Each row is a point on a landscape with many valleys, with its height.
From any point a ball rolls to the lowest of the 2 points nearest to it. It stops when none of these is lower. Distance is the straight distance between rows; heights are no part of it.
(297): [ -4  16  16 -19  -2 -12 -23  -4 -28 -19  23  -5 -15 -28  14   2 -17   2
   0  34  -2   7  -4  14 -20  -5   1  11 -17  14 -18   2   8 -11  -9  -8
  19  -1  -2  13   9 -23  -9  33 -24 -12  10  14   5]  (h 3.86)
(400): [  9  19  18 -18 -12 -14 -26 -17  21 -26 -30   9 -24  11  17  11 -11 -15
 -10  12   1  10  16   9  -7  16   2  20   6   7 -18  -2   2  38  19 -38
   9   3   0  23   7 -15   3 -15 -14   2   3   4  12]  (h 6.67)
(526): [ 41  -6  22 -16   7   1   4  21  27 -34  -4   2 -22  15   5   5   5  -2
  -5 -34  -4  22  20  -8 -15   9   0  19  23  -1 -29  12 -17  10  -4 -12
  -5   5  -7   7  15 -16  27 -28  -3   9 -13  12 -11]  (h 5.17)
(584): [ -7  11 -18   5  -8 -17 -13 -16   2   6 -25 -20  -1  -1   1  16  -2  -2
   6 -10  11   4  16 -16  14  -5  24  19  10  12   5 -12  -6  17  13 -15
  15   7   9  10  -9   5  -5 -10 -19  22   5  -3  -2]  (h 5.30)
(846): [ -3  13  10   4  21  -2   8   7  -9 -15  16  14   9  11  -5   5  21   0
 -12 -19  -1 -32   2  17   1   0  -6  -3 -10 -17  -7  23 -11  -8 -15  -5
  -6  -5  -4 -16   9   3   5  13   9 -18   4  -7  -2]  (h 6.27)
(187): [ -5  -4  -5  -8  22  -4  27 -18  11  23 -10  -9  21  14  10   9  -9  -6
 -12  -3  20   2  25  -8 -12 -10 -11  -3   5  -9   3  -6  -5   2   4   3
 -19   1  -2   2  -2  26 -28 -12  16  30   4  10   7]  (h 2.89)
(112): [  4   9   3  -8  15  -5 -30 -26  20  -3 -27  25  16  11  -9 -14   4 -17
 -28  -9   9 -20  22  12  18  10  12  -2 -16 -12 -20  16 -26  -2 -11 -23
 -16  -7  20  -4   3  16  16 -12   4  -4   6 -13  17]  (h 5.11)
(791): [ 21   6  -2   5   0  -3  -8 -27   5   4  -3  11   7  18  12  13 -25  -8
 -25  -9  -3  -2  -7  -3  21  -7  -2  -7  20  -1   7   3  14  13   3  14
 -14 -39  10 -21   3  12   7 -16  26 -22 -14  25 -14]  (h 5.48)
(247): [ -9   4 -26  32  -8  -1  16 -10 -23  21   5   3 -12 -16   7  -5 -14  10
   2  28  -9  21 -30  -6  -4   4  -3 -11   6  13  21 -14  24  12   4  26
  -9   5   2  -9  -7  -7 -29   9   1 -28 -13   1   5]  (h 5.09)
(511): [  1 -15   0  13   0  17  26  -9  -9  19 -15  13   5   0   2 -23  -4 -20
   9  -5  -4  19 -15 -10  13  -5   0 -19  -3  -5  23 -15  12 -15 -10  27
 -13   8   8  -9  -9   9  -7  -4   3   0  -2 -29  13]  (h 7.03)
(832): [ 24  10 -21   0  -2  12 -52   0  23 -15  -2  10  -1  -7  -7  10  -6 -19
 -20   0  -1 -12  12   4 -15  22   9  25 -12   3 -19  15 -34   2   5 -18
  26   0   8   6  18 -20  11  -7 -13 -15   0   7   4]  (h 5.71)
(472): [-15  -8  17  -6  -8 -14   1  -8  29  17 -27   0  -2  20   4  -1  -6   0
   1  15   1  15  18   1   9   2  -9 -15   6   5 -15  -3   2  19   9 -23
  -8  -5  -2  20 -16  25 -10 -28   4  18   4   6   9]  (h 4.32)
(718): [-12   8   0 -10 -11   4 -20  -8  -1   4   5 -10  13   0   3   8 -19   1
   2  11 -14 -22 -27   3  29 -10   7  -6  11   3   9   4  16   1  16 -14
   0 -14   9   7 -10   0  10   7  14 -11  -2  -6   0]  (h 5.56)
(199): [ 23  11   0 -11   2   4 -31  -9  38 -23 -16  15 -10  12   9  24  -4 -22
 -22 -11   5  -5  19   5 -18  26   6  29  -2   8 -28  13 -21  22  15 -38
  18  10 -10  13  22 -15   5 -16 -10   3   0  11   6]  (h 6.19)
(133): [-12   0  -3  24  13 -16  42   4 -35  16  15  -6  -5  -2  -5   6   8  14
   9   6   0  19  -4  -1   5  -3   2 -21   6   4  35  -3  22  -1 -14  28
 -18  -3 -22 -18  -2   3 -17  16  17 -17   1  10 -21]  (h 4.04)
(85): [ 18 -15 -11  28  -5  22 -12 -26   1  29   1  27  15   9  -3  -5 -34 -18
 -12   8  -3   6 -12  -3 -12  -7  -6  -2 -25  -6  -2   9 -23  -6 -11  31
   4 -10   6 -15  -5   0  -7   8  22 -21  -4   1   0]  (h 1.95)
(350): [-22 -15 -12   6  -7 -12  12  23 -18  15   1 -17  -1 -17 -13  -7  23  24
  17   7  19  28  17  -6 -33  14 -17  -4  -7   4  -3 -17   0  -6  -8  22
   9  18  -7  -3  -2  14 -23  -5 -23  29   4   8  -2]  (h 3.13)
(984): [ -3  15  14  18  12 -21   1 -13 -12   0 -11   3 -12   3  -8  13 -11   8
   1  -3   4   3  26  11  -3 -20  27   6  -3   4   2   5  -2  16 -13   0
  26  12 -20  11  -5 -24   8   6  -7 -12  14  -2  -7]  (h 3.16)
(829): [ -7  26  18 -17  17  -8   6 -13  22 -12 -30   4   3   6  -3  -2 -17  15
  -8 -22   0 -15   7  -1  29 -27   4  -7  15  -1   3 -16  20  12  19 -15
 -17 -18  25   7 -22  18  12  -7   2  12 -17  -5   8]  (h 5.01)
(686): [  1 -34  14  -5 -16  16   2   5  45  27  -2   4  -1  18   6  -6   0 -23
   3 -15 -11 -11 -15 -13  16  14  -9  -5   6   1  -7 -10  -1  15  13 -29
   2  13 -11  20   1   2  14 -10  11  17  -6 -10  -4]  (h 6.60)
(136): [ 12 -11 -29  13 -14  15 -26   4 -16  20  -3  11  22  -2  -9 -24  10 -21
  -3  -3   1  -1 -12  -6  14  10   0  -9 -12  -3  10   9 -24 -27 -10  24
 -18 -10  23 -24   4   8   0  -4  -4 -11   5 -22   1]  (h 6.49)
(77): [ -8  17   6   5  16  -5  21 -14   1   9  -1  11  -4   7  11  12 -39   8
 -14  27  -4  12   0   2  13 -20 -11 -14  26  14  24 -10  37  18  10   4
 -22 -12  -7   6  -6   5  -8   8  18 -17 -21  15  -9]  (h 4.90)
(581): [-14   1 -15 -19 -12  -6 -14   8 -10 -15   1 -25   3 -12 -14   2  45   3
  23 -14  12 -21  -3   7  -4  19  10  13 -16  -1  -6   6  -6 -15  -7 -10
  22   6  -9  -6  16   4   7   0 -11  19  26 -19   5]  (h 6.51)
(595): [-16   7  41  -7  26  13  21  24  13 -10  17   0 -10  12  -6  -5  13  -5
  20  -8  -3 -20   1   4  31 -25 -16 -19  -1   4   4  -8  10  -7  -3 -30
 -25  -8  15  -8 -19  35  15  29  -7  -4 -16  -2   3]  (h 1.96)
(327): [ -7   4  34 -24  10 -15  16   1  23  -8 -21   4  -2  26   7  -5  -8   0
  -3  10  -1   6  26   3   9  -1 -24 -18  21   0   0  -6  17   7  10 -31
 -35 -13   1  11 -10  25  -4 -16   3  20  -1  12   7]  (h 3.97)
(214): [  8  -2   3   1   6 -10  -9 -11  -9  -2   1  -5  -3   1   3  11 -14   1
  -3  14   6  13  22   6 -32  -1   2   8  -9   1 -17  11 -17   5  -7  10
  24   8 -13  12   2 -15  -9  -1  -2   4   9  17  -2]  (h 2.30)
(113): [ 37   7  16 -30   5   2 -11   8  10 -42   0   2  -8  13   4   5   3  -8
 -25 -26   2 -10  15   6   2  13  11   6  20  -3 -23  19 -13  -7   1 -22
 -17  -7  -5  -2  30 -25  31 -16  12   8   0  14  -1]  (h 6.00)
(4): [  5   4 -25   7   1   1 -33 -18  16   6 -13  15  19   1 -10   4 -14 -12
 -17  -4   3 -25  16   7   6  15  15  19 -20 -12  -2  20 -36  -1   1 -11
  15  -1   3   5   7  -5  13 -12   3  -3  13  -3   8]  (h 5.37)
(845): [  6  -1   0 -13  -6  27  22  10   6 -22  23   3   2 -15  -1  -5   5 -13
   7 -17  -4  -5 -15  -5 -27  10 -22   7 -15 -14 -13  -1  -7  -9   1  12
  12   7   4 -12   7 -12  -8  11  13   6 -10 -23  14]  (h 2.39)
(63): [  3   4   7  -3 -15 -22  -9 -12  -6 -21 -30  15 -23   0  10   2   8  -8
   5  13  -5  24   1   4  -2  35  -3   5   2 -16  -7  13   7  12  -5  -6
  22  -1 -20   8   2 -22  -6 -23  -6  -1  22 -11   5]  (h 7.60)
(582): [-22   2 -31  28  -1  13  25 -16 -40  37  -6   8  30 -10 -19  -1   7  37
  -4  13  25  -9 -11  11 -25  -7  -8   8 -31 -14  27 -17 -14  -5  -4  39
  -4   5   4 -14  -8  11 -16  16  17   5  19   2   8]  (h 3.27)
(958): [  0 -23   9  -2  -6   0  -2 -11   6  36 -16   3  13  14   0  -6 -14  -4
   3  -2  -3  -9 -13   2  54  -1  27 -20  16  -8  27  -9  14   1   5 -22
 -26   0  -9  13  -7   1  18  -2  10  -3  -5 -12  -3]  (h 5.12)
(19): [ -8  -8  12  -8 -23   6  -7  -4   7  18  -5 -10  -3  10  11  -5 -16  -5
  16  22 -13   1 -28  -1  50  -1   3 -18  20   6  20 -14  29   2  21 -21
 -25 -16   6  17 -16  14   4  -5   7  -6  -6  -7  -1]  (h 5.35)
(669): [ -4 -13 -31   0 -17  13 -19   3  -9  22   8 -19  25 -11   0 -10  19 -19
   7   0  -3  -5 -16 -17   9  -6   0  10  -8   0  13  -2  -9 -25   7  19
 -19 -14  24 -16   2  26  -7   5  -1  14   7  -9   3]  (h 6.18)
(346): [ -4 -13  24  -6  -8  -1  -1   0   2  -2  13 -12 -10  11  11   6 -12  -6
  20   9 -15   6  -9  -7  21 -10   3   1  10   1  -6  10   6  -1   1   2
   9 -20   3   6 -14   9   9   6  18   1   1  14  -6]  (h 5.91)
(14): [ 16 -22 -14  10  -4  27 -11   3   3  19   8  -2  26  -2 -20 -12 -10 -10
  -4 -22  -8 -14   3  -2  -7 -20  20  24 -19  -8  -4  -4 -40 -22 -15  18
   2   7   6  -8   4  -9  24   5  14   9   7 -10  -7]  (h 2.94)
(10): [ 13   3 -14  -2  23 -12  47 -19   0  17  -9   0  18  10  12   3  -3   5
 -20  -2  -2  -3  -3   0  26   2   7 -20  24 -16  55  -9  43   8  10   1
 -41  -9 -42   7  17  -3 -12 -18  33  12   5  15   1]  (h 4.11)
(1022): [ 13  20  24 -26   4  -7 -22  -4  -4 -45  -1   1 -18 -11   7  -1  -8   6
  -4  31  -7  14  15  14 -20  -1   6   6  -4  20 -32  15   0  -5  -3  -6
  10  -7   8  15   4 -13  12   8 -12  -6   4  12  23]  (h 2.57)
(388): [-11 -29 -14   6 -16  10  -3  12 -19  32   3 -20  19  -7 -20 -11  15  13
  25   1  10  14  12  -4 -36   0   1  10 -22   4   1  -7 -24 -25 -11  26
  10  16  -9  -5  -5   9  -4   1  -1  41  20   1   0]  (h 3.87)
(557): [-18   9 -18   2 -16  -3 -15  18 -26 -11  18 -26  -4 -24  -2  12  26  12
  23 -11  -3 -21 -28   1  -2  12  13  19 -11  -4   5  10  -1  -3   1   5
  33  -5   6  -7   4 -10   3  12 -16  -7  10  -4 -11]  (h 6.13)
(527): [ -1 -18 -34   3  -7   6  -7  11   1  15   2  -4  28  -7 -12   3  26  10
  -1 -23   8 -13   1  -2 -20  16   1  18  -8 -16  -2  -4 -31  -5   7   8
  17  21 -12   0   9  -8  12 -12   0  25   9 -10  -6]  (h 3.82)
(645): [-19   6  -1  14  14  -9  22   5 -19   9  10 -14   0   7  -1  11  -4  11
   5  12   2   3   5  -2  17 -24   3 -14  20  12  24 -13  22   7  -1   4
 -22  -1  -4  -3  -8   7 -16  13   4  -5  -4  18 -21]  (h 4.55)
(682): [-21   9   1  -3   8 -29   1 -18  14   5 -21   1  -2  15  -9  15   8  23
  -6   0   3  -8  17   6  -1  -1  -2  -6  -1 -10 -11  12  -6  16  -1 -11
  24 -10  -8  16 -11  19  -5 -22   6  10  12  13   1]  (h 4.65)
(759): [  6  -3 -19  10   9 -11  42  42 -16  -8  25  -5  -3 -18   1   2  16  33
  -3  -5   7  13   3  -8 -23  14 -32 -15  20  -4  15 -23  16  10   0  24
  -6  18 -18  -6   7 -19 -20   2 -19  -6 -19  11 -23]  (h 2.52)
(761): [-10  -3 -20   2  13  -9  22   9  -4   8   0 -13  19  -1  -3   4  10  18
  -2   1  18   8  17 -11 -21  -6 -14  -8  15  -4   4 -11  -2   5   4  18
  -7  10  -1  -1  -3  22 -24  -4   0  16  -2  11   3]  (h 2.32)
(272): [-10   4 -16   7 -21   5   5  10 -21  -8  18 -12 -10 -33   4  13   4  22
  19 -14 -10   5 -32 -16 -13  12   7  16  -7  -9   6   0  12  14  -1  34
  40  -5   0  -4  -6 -20  -1   8 -13  -5   5  -5  -8]  (h 5.85)
(496): [ -7   2  12   4  14  -2  26  12  -1 -10  23  -4   8  17 -10   7  16  13
  -1 -14  -7 -22  -2   4  14  -8 -16 -15   3 -24  -3  21   5 -11 -18   9
  -5 -27  -1 -19  -5  20  -4   6  19 -11   2  14 -15]  (h 5.99)
(650): [-17  14  17  -2  -2  -1  -3  13  -2 -24   1  -1 -31 -15   1 -10  11  12
  15   4  -2   0  -4   4  -8  -7  -6  -5  -6  14 -10  -8  12   4  -1  -6
  26  14  14   7 -12  -1   3   6 -40 -11  -7 -12  14]  (h 4.01)
(220): [ 18  -1  -7  12  11   1  15 -31  18  22  -4  13   2  22  15   2 -33   3
 -29   5   5  14  -5  -5  24 -14   4  -8  33  13  26 -17  32  18   8  12
 -33 -30  -8 -10   1   9  -2  -7  34 -23 -29  37 -16]  (h 5.20)
(993): [-14 -19  34 -13   3  20   4  15  30   0  -2   9 -13  11  -6 -20   8 -10
  25 -16 -15 -11  -7  -1  35 -13   2 -10 -10   6 -15  -3   5 -15  -4 -17
 -10  -5  17  -1 -17  34  36  10   6   3  -5 -18  16]  (h 1.50)
(864): [ -2  -2   4  10  10  11  19 -16 -16  30  -7  11  13   8   0   0 -25   0
  -1   3  -6  -5  -7  10  35 -19  21 -16  10  -6  36 -10  15  -6  -6   0
 -23   5  -6  -1 -10 -14  12  16  11 -15  -7 -18  -5]  (h 4.91)
(921): [ 13 -15  -8  20  -3  16 -10  -1   6  25 -11  25   3   3  -2 -31  -8 -23
  -7  -1  -6  17  -1  -8   6  -3  -6 -20  -3   2   5  -2 -12 -23 -11  21
 -18   6  25 -14  -8  19   5 -10  -8 -10 -14 -22   6]  (h 6.77)
(70): [ 20   9  -7   5 -16   6  -7   5 -18 -23  19   4 -23 -27  20  10  -1  -9
  12  -4  -8  23 -21 -13 -20  13   3  25 -14 -12  -3   7  -1   4  -2  28
  37  -5  -7 -13   8 -32 -10  10 -14 -16   1  -5  -6]  (h 5.34)
(100): [-15  -4 -19  14 -27  -3   5   1 -17  17  -3 -13 -11 -22   3   2   3  16
  17  14  -5  12 -26 -16   0  22   7   0   4   8  25 -18  23  13   7  14
  14  12   3   2  -7 -11 -18  -5 -13 -13  -1  -3  -4]  (h 5.58)
(866): [  6  30   5  -6   1 -27  -5   5  -2 -35 -16  -3 -12   3  16  11  19  -1
  -7 -10  -2  10  10  -4  13   7  -3   4  26  -1  -6   7  10  12   5  -5
  -7 -14  12 -11   8   7  -4 -16 -11  -6  -3  -7  -7]  (h 4.50)
(360): [-16  24  -7   4  17 -27   1  -8   1   7 -20 -12   3   4  -8   8   4  16
  -5 -17  17 -10  24  -8  28 -30  25   1  18   6   7 -12   1   9  15 -12
 -14   0  19   7 -19  14   6  -8  -8  12  -3   1   0]  (h 5.13)
(23): [-11   5   8   5   8   0  -6   8   3   5  15   7  -3  13   1   2 -13   6
  -8  27  -1 -12  -5  10   1 -13 -14 -15  10  16  -8  -9   7  12  11 -30
 -11  10   5  13  -9  -8  -5  15  -7 -22 -19   9 -10]  (h 2.88)
(891): [  1  -4 -15 -11  -9   9  16 -14   1 -18  11  -4  18 -10  12   9   0  -9
  -3  -4  -1   7 -11 -10 -19  15 -17   6  -4 -27 -12  12   2  -8   3  30
   7 -12   3 -19   1   6 -21  -4  26  12   4  -3   6]  (h 3.43)
(520): [-32  -7  20  -4   7  11  23 -10  11  18  -2   8  -8  -1 -10  -8  -9   7
  18  18   6   8  -4   3 -10  -3 -21 -17 -11   0  -2 -11  12   2  -2  -2
  10  10  -6   6 -18  13 -15   9   3  16  -2 -12  13]  (h 3.36)
(447): [-16  14   3   6  11  -2   9  -4 -14  -7  -6  -1  -5 -16 -10   1  -9  20
   7  -7   4   0  -4   3  -8 -16   8  -2   1   6   7 -13   9   8  -6  12
  24  15   3  12 -11  -8   1  15 -19  -9  -2 -17  -1]  (h 3.58)
(816): [ 16  20 -15  -1  -9 -14 -38   1  -3 -19 -11 -11  -4   1   9  14  14 -25
 -11  -4   2   2  10  -4  15   5  11  13   9   5  -9  18 -12  -2   1  -3
  -4 -22  21 -23  10  11   5 -13 -19  -9  -4  -4 -15]  (h 5.10)
(968): [-12  -1   0  -6  -5  14 -21  15  -2  -7  20   2 -13 -24 -12  -9  25  12
  14   4   5  -9 -12  12 -34  13   5   9 -43   3 -23   8  -7 -18 -13  -8
  38  17  -9   9   4 -23   4  26 -16  -1  20  -4  16]  (h 5.39)
(30): [ -4 -21 -12   6  -8  21 -15   9  -1  20   1 -12  17  -8 -24 -13  25 -10
  15 -12   1  -4   7  -3 -13  -2  13  16 -27   1  -4  -1 -32 -30 -11  12
   8  18   1  -9   1   5  12   3  -2  19  18 -17   2]  (h 3.41)
(57): [ -4  -4   0  24 -20  -5   5   4 -19   6  10  10 -22   2   7 -10 -10  -1
   2  37  -6  23 -17   9  -5   5 -19 -19  -5  11  -2  -4  17   2  -5  12
  -6   3  -4  -5   1 -16 -29   4  -5 -24  -6   1  -6]  (h 4.33)
(543): [-34   2  -6  15   9   6  27 -17 -22  25   1   4  15  -4 -16  -4   2   8
  10  13  20   0  -9   4 -10 -13 -14  -9 -16   0  16 -17  10  -6  -2  12
  -4   8   3  -6 -15   8 -26  24   6   6   0 -15  11]  (h 2.95)
(353): [  5  -6  18  -1  13  -2  13 -11  13   2  17   7   5  26   7  13 -15  -1
 -15 -23  -9 -28  -5  10  32  -8 -12 -10   7 -17  -2  20  10   2  -7  -6
 -15 -36  -7 -13   1  16  10   3  29 -16  -8  30 -21]  (h 5.73)
(387): [ -4   4  12  -3  12  17   3   4  -2 -24  11   4  -5   0 -13   1  16  -1
   1 -11  -1 -25   0  17 -18  -2  13   8 -32  -1 -15  17 -12 -11 -18 -10
  16  10 -11  -2   7 -15  13  17  12 -11  16 -16  14]  (h 5.94)
(368): [ 16 -21  11  -2 -12   2  -7  -5  17  12  -8  -8  -3  15   8  -3 -11 -23
   5 -17 -10   8  -1 -12  14  -2   6   4  10   0  -3   4  -8   6   5  -7
  -3  -3   2   9   1   4  15 -14   8  10  -5   4  -9]  (h 6.31)
(292): [ 10 -26   5  -2  -7  12  27  12   2   9   8  -4   5   5   1 -16   2 -14
  15 -14  -7   3 -21 -17  24   7  -7 -15  16 -13  31 -13  21  -3   5   8
 -17   3   0  -6   0   0  -1  -9  11   5   3 -13   0]  (h 7.34)
(82): [ 20  -4 -25  -1 -19  -5 -31  -2  11  -1 -22 -16  -9  -4   3  12 -13 -23
   6  -9   0  15   3 -20  12  10  27  39  10   7   2 -10 -21  21  16 -12
  28   6  -7  25   6 -16   4 -22 -20  17   8  -2  -7]  (h 5.67)
(34): [ 12  -6 -21 -14 -22   2 -29   2  -1  -6   4 -22  11 -12   2   5  15 -28
   5  -4  -3   2  -1 -15   7   2   9  21  -3   1  -4  14 -19 -23   5   9
  -5 -24  11 -16  14  14  -2  -8   4  15   8   3  -9]  (h 5.74)
(771): [ 18   4  10  -3  32   7  32 -20  -7  20   0  21  24   5   8   1 -21  -8
 -19   2   4  -3  -9   5  27 -22  12 -22  23 -11  51 -14  38   1   4  -2
 -49  -9 -20  -1   8 -11  -2  11  24  -4  -8   3  -4]  (h 4.60)
(1045): [ 11 -10   1   5  -5   6 -14 -19  -4   9  -8  16  10  -1  -7 -11 -34  -3
 -13  22  -4  15   4   5 -19   3  -5  -8 -12  -1 -13  12 -16  -8  -6  24
  10  -4  -1   5  -5 -13  -4  -9  18  -2   3   5   4]  (h 1.01)
(753): [ -6   0  -4  26  -7 -24  36  26 -22  -4   9  -7 -23  -9   4  -7  13  27
  13  10  -7  25  -9  -4   4  23 -14 -22  26  -1  30  -6  32  14 -10  23
 -14   1 -24  -7   1 -11 -19  -9  -8 -20  -9   8 -24]  (h 2.84)
(416): [  5  21  33  -3  16 -12   9  13  -8 -29 -11  11 -20  11   2  -8  12  -2
  -4 -10  -9  -2  16  10  18  -8   6  -9  19   6  -5   6  14   5  -6 -12
 -18  -4  16  -7   1   4  19   3 -20 -16 -10 -11   1]  (h 3.95)
(565): [-16   3  18  -3   4  11 -19   9 -20  -4  20   0 -27 -30   0 -10  -3   8
  13  30   6  -1 -12  17 -24 -12   4  -2 -41  24 -18  -4   1 -20  -9 -22
  23  18   1  11   0 -20  -6  44 -33 -13   3  -5  19]  (h 4.70)
(551): [-14  -4  13   2  11   5  -5  25   8   1  23  -7  -2  12  -8  -1  15  -1
  10   2   4 -21   0   8   6 -20  -8 -13   3  18  -8  -6  -3  -9   8 -25
 -18  12  14   1  -4  16   3  25 -13  -8 -19   8  -6]  (h 2.41)
(43): [  2  -2  -2  -4   4  11 -37   0  17  -9   8 -10   3  -1  -7  -2  22 -12
   4   1 -11 -10  12   2 -13  -6  13  26 -34   6 -34  28 -36 -25 -14  -9
  18 -11   8  -2   3  19  17   2  10  -1  14   3   8]  (h 2.00)
(448): [  4 -14  10 -10 -15 -10  24  24   8  -5   8 -14 -14  12   6   7  16   1
  25 -14 -13  -3 -25  -9  28  12  -5 -10  34  -3  19  -3  20  18  14 -13
  -7  -6  -9  11   6   3   7 -15   5  11  -4   8 -18]  (h 7.71)
(341): [  2 -12 -14   0   5  -1  38  39  -7   0  37 -22   8 -18  -5   9   5  31
  12 -18  13 -11 -10  -9 -30   7 -19   4   3  -1  11 -28   0  13   6  12
  15  30 -25   6   3 -22 -11  18 -10  16  -9  15 -20]  (h 3.38)
(702): [ -4  17   1  -8   8 -14  -6 -24  21 -14 -28   9   9   9  -2   1  -5   4
 -15 -26   1 -20  12   1  20  -3  13   5   1 -19 -15   8  -3  15   7 -10
  10 -14  12   3  -7  13  11 -17   8   6   4  -9  14]  (h 4.87)
(306): [ 26  -2  27 -15   4   6  12  21  11 -36  15   1 -18   0   8   3   2  -6
   4 -16  -8  14   5  -8 -23   4 -10   5   5  -6 -21  13 -10  -6  -7   4
   5  11   3  -2  11  -8  17  -2   5   2 -14   3   3]  (h 3.94)
(962): [ -2   4 -15   0 -13   0   9 -20 -33 -13   2  -6   1 -27  10   3 -13  -6
   1  13   0  22 -14  -2 -26  11  -8  11 -20 -10  -3  10   5  -6  -9  37
  14  -7  -1 -16   9 -16 -32  15   4   0   7  -4   4]  (h 4.39)
(482): [ -7 -20  21 -10   1   6 -12  12  26   1  -5   0  -8   6  -3 -16  29 -18
  12 -14 -16  -3   3  -6  11  -4   9  -2 -18  11 -28  16 -19 -28 -14 -11
  -6  -6  12  -6  -5  34  26  -2   5   4   6 -12   6]  (h 0.73)
(602): [  1  11  -2  -2   0  24 -32  -8  -4  -8  16  -6   5 -13  -6  -3 -10 -18
   2   8  -7 -18  -8  -2  -2 -24   9  19 -22  15 -19  15 -23 -20  -5   0
   9 -13  19 -11   1   7  13  19  -1  -9  -1 -10  12]  (h 2.93)
(618): [ -4   8  -4   3 -11  -6 -36  29  -5 -15  -3   7 -24 -16  -5 -22  31  13
   9  12   2   5   6   3 -12  11   3  -3  -8  22 -21  -1  -7 -11  -8 -13
  17  21   7   7   3 -10   8  -4 -48 -11   2 -15   8]  (h 4.75)
(736): [-17   5   6  14 -13  -5  -3   1 -11  16   7  10 -21  -2   9  -2 -11   1
  -6  43   7  14  -2  15 -17   0 -24 -22   3  24  -5 -15  19  12   7 -22
  -4  22  -4  13   0 -14 -32  14 -29 -14 -16   2  -4]  (h 3.46)
(262): [ -2   1  -2   4  -1   2 -44  13   9  -1   7   8 -16 -14   0 -12   0   6
  -5  30  -3   9  12   1 -39   0  -9   4 -22  25 -34   7 -20  -9  -1 -10
  16  20  15  14  -1  -2  -6   5 -36  -8  -7   9  15]  (h 5.51)
(303): [ 25 -21  -2  15   5  23   1 -20   9  23  -1  21  30  14 -14  -5 -31 -24
 -23 -14   5  -9  10   8  -2 -14  12   7  -9 -16   3  -2 -35 -12 -11  10
  -9  10  -6 -11   4 -10  12   7  19   1  -4  -4  -3]  (h 2.50)
(418): [ 36   8  24 -44  -4  10 -23   8  13 -53   2  -2 -12  -1  15  -8  -2 -11
 -11  10  -1  12  17   2 -15  11  10  12   3  19 -26  20 -12  -6   0 -17
 -18   0  16   8  19 -11  31  -8  10   9   2   7  28]  (h 4.52)
(169): [ -5  18   6 -12 -10 -32 -15 -14  -3 -21 -20   6 -15   2  15  16   5   2
 -13  15   3   6   9  14  -6  28  -5   4  17   3  -2  -2  11  29  18 -35
  11  11 -19  16  12 -24 -12 -21 -20  -3  11  -2   0]  (h 7.08)
(86): [  1   5 -46  29  13 -10  14 -14 -36  21 -10   2  31  -3 -12   8  -2  32
 -23  -3  15  -4  10   5  -8  -8  13  11  -5 -18  28  -4 -12   1   1  41
  -4  -4  -3 -13   0  -2  -5  -3  21  -2   9  13  -7]  (h 3.56)
(340): [ -3  16  26  -8  12  -5  15  18  10 -27  -9  19 -13  14   5 -18  -3   3
 -10  11  -5  11  12   6  -5   0 -28 -22  20   3   0  -8  20   6   5 -11
 -23   6  15   0  -8   3   0  -8 -12  -8 -20  -4   6]  (h 3.49)
(850): [ -2 -20 -22  -4 -10   5  17  30  13  20  24 -15  10  -1  -9  16  17  29
  15 -19  10 -22  -9  -2 -29  14 -10  15   0 -13   0 -10  -8  16  12   1
  33  25 -31  14   7 -12   3  -2  -1  25   9   8 -15]  (h 3.85)
(170): [ 14  -4 -21 -13  18  -5  31 -10   5   9  -1 -12  30  14   9   6  -2   4
 -19 -13  11 -11   7  -3   4   0  -7  -7  16 -19  22  -3  16   0   9   8
 -24  -5 -22   1  13   3 -18 -18  29  27   9  18  -1]  (h 3.48)

Call two points neighbours if one is among the 2 nearest of the other. Go from one point of each pair to the other, from neighbour to neighbour, staying as low as possible. Name the highest point that can't be avoided.
(482), (845) => (272)
(543), (759) => (850)
(761), (1045) => (447)
(543), (761) => (86)

For each start below, name the point where the ball stops.
(100) => (482)
(527) => (1045)
(618) => (1045)
(846) => (1022)
(496) => (759)
(368) => (761)
(557) => (845)
(292) => (340)
